The views of a scene show one set of named points, each view turned or mirrored, shifted and resized as a whole, with a little noise and some points left out.
(in the rows, 128 means zero)

Scene 1
View 1
<95>: [143 113  85 161 134 159 110 132 184 132 110 101 107 117 144 221 142 131
 146 164  85 151]
<254>: [131  81 161 132 171 107 118 109 129  87 136  90 114 113 131 135 159 138
 141 117 142 126]
<202>: [132  92 145 164 151 118 137 103 138 119 109  88 121 110 108 107 107 143
 146 103 140 135]
<24>: [134  51 108 161 103 121 102 115 141 140 120  91 116 103 111 152 111 144
 153  96 144 146]
<25>: [138 102 146 154 133  97 104 140 125 120 108  73 116  92 117 102 135 166
  79 102 134 123]
<165>: [141  91 117 157 164 118 134 140 159  99 110  91 105 138 134 169 135 148
 133 152 111 117]
<145>: [140 107 114 164 153 146 124 121 174 127 103  87 119 116 136 180 137 137
 145 151 101 134]
<132>: [130 141 127 171 183 124 173 120 150  87 105 112  98 138 123 131 104 134
 132 143 109 131]
<277>: [135  73 175 137 167 104 115 101 128  97 127  81 126 102 124 111 152 146
 141 103 150 122]
<278>: [135  96 101 152 150 143 121 122 168 109 125 111 104 129 139 206 142 126
 163 152 106 144]
<268>: [138 130 149 164 179 147 141  97 169 119  97  85 128 108 132 137 136 133
 146 142 104 136]
<245>: [128  44 119 153 150 117 141 101 144  95 139 116 102 143 117 172 113 125
 201 118 147 136]
<330>: [128 138 107 164 119 123 117 135 131 124 114 104  96  96 119 133 116 139
  89 107 114 157]
<74>: [141  62 113 180 127 144 131  96 169 151  98  84 133 114 112 153  97 141
 189 116 131 141]
<315>: [125 110 142 141 159  95 133 129 117  78 135 110  91 121 125 127 133 139
 114 111 136 135]
<130>: [128  84 174 106 156 110  85  96 120  93 155  91 114  84 140 142 191 127
 131 100 148 146]
<76>: [118 144 144 152 140 155 122  72 141 134 122 113 116  72 124 125 130 104
 151  96 128 183]
<61>: [124  53 132 152 125 109 116 100 122 114 139 104 111 109 107 133 115 130
 173  83 159 148]
<240>: [134 103 116 176 137 117 137 128 143 122 100  92 110 118 111 126  95 150
 126 114 125 135]
<79>: [136  62 106 159  96 135  88 113 148 156 120  87 121  89 117 162 123 141
 150 100 136 156]
<35>: [141  53 146 119 136  96  70 142 130 106 141  69 115  98 139 162 187 159
 104 116 142 116]
<175>: [145 109 150 173 193 138 158 103 173 112  87  77 134 133 124 130 119 147
 157 151 111 114]
<10>: [145  99 132 144 171 126 118 136 167 103 115  83 115 123 146 179 165 149
 127 160 104 118]
<207>: [132  79 147 149 165 141 130  81 160 112 125  96 127 116 129 157 138 121
 190 126 133 142]
View 2
<10>: [127 117 121 106 127 160 121 139 129 149 113 153 149 168 162 147 118 118
 126 125  89 129]
<245>: [163 135 144 115 130 113 130 118 117 102 148 130 108 149 185 169 130 157
 134 157  99 144]
<79>: [162 145 150 116 151 162 124  90 126 159 163 127 122 122 158 146 143 147
 143 124 140 125]
<278>: [127 126 146 103 129 148 118 135 122 132 132 160 131 139 156 177 112 135
 152 128  92 141]
<268>: [113 112 105 106 126 150 118 120 133 148 152 121 176 147 155 153 125 116
 125 164  95 143]
<24>: [171 146 147 120 151 149 128  99 124 147 166 119 113 133 161 143 147 148
 139 138 136 123]
<145>: [111 124 123 103 137 155 121 130 121 163 140 137 145 151 146 160 119 119
 149 146  93 140]
<254>: [169 118 119 118 121 147 124 118 140 114 136 134 156 160 184 131 137 133
  94 142 106 124]
<165>: [136 123 126 109 134 150 126 150 122 140 125 143 129 172 155 147 125 124
 135 145  91 124]
<315>: [170 118 126 122 122 160 124 149 141  97 148 136 157 161 150 131 145 132
 107 160 110 100]
<175>: [114 114  97 105 131 131 125 129 122 152 145 109 156 172 162 148 126 115
 126 176  81 147]
<330>: [147 129 138 121 139 185 118 143 138 137 169 133 158 134 113 139 148 127
 139 152 130  93]
<95>: [107 128 148  99 137 167 117 135 119 158 129 165 134 130 140 179 107 128
 169 114  96 139]
<207>: [140 123 125 107 125 127 121 101 130 126 151 126 151 137 186 163 124 140
 121 150  97 154]
<61>: [188 139 145 123 136 135 128  98 131 112 168 116 125 135 176 143 151 157
 118 153 128 125]
<202>: [156 128 116 119 135 140 125 114 132 135 171 101 149 152 159 134 150 132
 116 175 116 125]
<240>: [144 132 124 118 144 152 127 138 124 143 168 110 136 156 134 140 146 129
 137 174 118 114]
<277>: [173 124 115 120 128 148 126 102 141 133 144 120 155 159 186 121 146 132
  91 142 119 122]
View 3
<207>: [140  93 121  93 163 138 139 140 148 125 142 142 125 178 151 144 124 137
 158 126 130 111]
<95>: [129  85 131 163 149 122 161 110 178 108  85 176 119 163 128 136 142 119
 130 151 135 122]
<132>: [166 145 107 131 167 129 129  92 158 109 125 125 163 154 156 103 136 141
 142 103 133 104]
<35>: [109  94 107 136 102 113 107 120  85  94 136 137  98 170 152 132 106  97
 155 154 132 141]
<25>: [124 120 112 147  82 114  98 110 113 102 141 103 156 152 178 117 118 108
 165 124 147 136]
<330>: [125 133 124 153  95 104 117  99 166 123 119 114 157 149 143 118 124 116
 142 121 130 135]
<240>: [154 123 111 132 127 117 128 112 156 108 111 107 170 150 169 119 135 103
 151 125 150 122]
<278>: [137  98 117 135 165 125 152 112 160 113 100 165 113 171 126 136 132 120
 133 145 124 119]
<145>: [146  93 123 147 153 132 150 112 162 102 103 152 143 159 159 128 143 128
 145 134 149 111]
<165>: [150 113 104 140 159 123 135 102 128  93 108 146 130 162 153 117 133 114
 140 138 139 116]
<268>: [144 100 129 136 153 141 137 115 158 110 136 143 154 162 170 124 136 155
 163 114 149 107]
<76>: [113 108 148 114 112 126 127 128 185 152 159 124 150 167 141 141 119 156
 161 102 123 124]
<130>: [ 98 100 122 118 109 126 100 121  95 117 177 141  98 179 143 135  98 145
 164 121 115 130]
<61>: [134 112 108  76 123 117 117 148 133 139 140 106 127 173 144 146 109  95
 155 133 120 131]
<254>: [130 114 105 111 139 130 110 116 102 108 157 132 116 174 154 125 109 132
 157 122 125 120]
<315>: [135 146 102 125 129 114 102  96 121 111 144 118 136 161 147 107 112 126
 145 112 116 125]
<277>: [132 109 109 102 128 131 104 129  97 108 164 117 129 173 173 126 109 129
 172 119 136 123]
<245>: [157 117  95  75 175 123 140 137 145 126 112 126 120 174 134 140 121  95
 138 139 118 114]
<202>: [146 117 113 103 129 126 118 131 140 122 141 104 158 162 171 130 122 118
 165 116 143 118]
<74>: [151  84 121  93 143 128 151 158 169 129 108 121 150 166 163 154 131  96
 158 143 150 117]
<10>: [136  98 112 157 154 133 135 100 122  85 118 163 118 165 156 118 132 131
 146 140 142 113]
<24>: [129  96 114 102 109 110 130 148 147 128 113 114 135 165 150 150 119  78
 152 146 134 136]
View 4
<132>: [121 156 126 145 131  69 138 136 134 130 125 112 102 172 101 140 132 128
 101 113 111 121]
<268>: [113 131 138 143 150 102 138 147 100 139 123 132 112 164  85 136 134 105
 113 110 112 108]
<35>: [137 100  95 167 133 134 106 138  94 133 150 151 124 130 147 151 186 140
 149 134 144  97]
<207>: [100  96 141 157 135 130 157 134 110 136 136 138 102 156  99 155 141 120
 119 129 102 113]
<10>: [122 125 123 164 157 110 121 157  93 127 136 127  94 167 131 127 143 121
 142 124 140 111]
<74>: [122 112 132 141 126 156 149 112 107 153 125 149 133 169 109 158 110 124
 121 141 100 132]
<315>: [128 133 103 153 120  80 122 134 135 129 141 127 112 135 120 153 176 145
 114 119 123 104]
<61>: [119  96 112 151 107 136 146 108 131 144 141 149 131 132 116 175 159 149
 115 142 100 113]
<24>: [126 109 106 141 116 152 132 108 116 152 130 156 144 142 128 160 134 144
 128 144 118 121]
<278>: [ 88 117 123 153 149 123 141 138 117 138 133 126  86 163 138 131 113 135
 140 138 132 117]
<130>: [107  82 112 164 137 114 125 149 106 130 149 150 113 107 109 154 203 130
 134 119 129  77]
<145>: [112 134 129 144 154 119 131 141  99 141 120 132 110 177 115 128 109 117
 131 125 129 122]
<175>: [136 138 144 157 144 102 141 142  98 131 126 126 109 190  91 143 133 104
 113 113 101 126]
<277>: [141 104 121 166 124 111 129 137 105 128 147 144 122 140 100 166 195 123
 118 118 107 101]
<240>: [137 147 111 138 122 108 126 118 123 145 123 136 139 159 111 149 132 135
 113 125 116 124]
<79>: [112 103 105 136 128 158 128 114 108 158 127 162 147 134 125 151 129 141
 138 142 128 115]
<245>: [109  99 128 164 115 133 163 114 134 130 145 128  92 162 133 169 141 147
 120 149  97 127]
<76>: [ 78 108 122 121 137 109 144 131 128 156 119 150 138 114  69 147 138 123
 105 113 113  92]
<254>: [126 105 120 167 129 105 134 140 110 125 145 136 105 141 114 156 184 128
 123 123 115  99]
<25>: [155 141  98 139 126 102  95 134  99 146 128 153 159 135 103 147 173 125
 121 111 131 102]

Which points are out of place in each view (at most two, in the order of its rows)? Write - if all are in place.
view 1 -> <145>, <35>
view 2 -> <277>
view 3 -> <240>, <245>
view 4 -> <25>
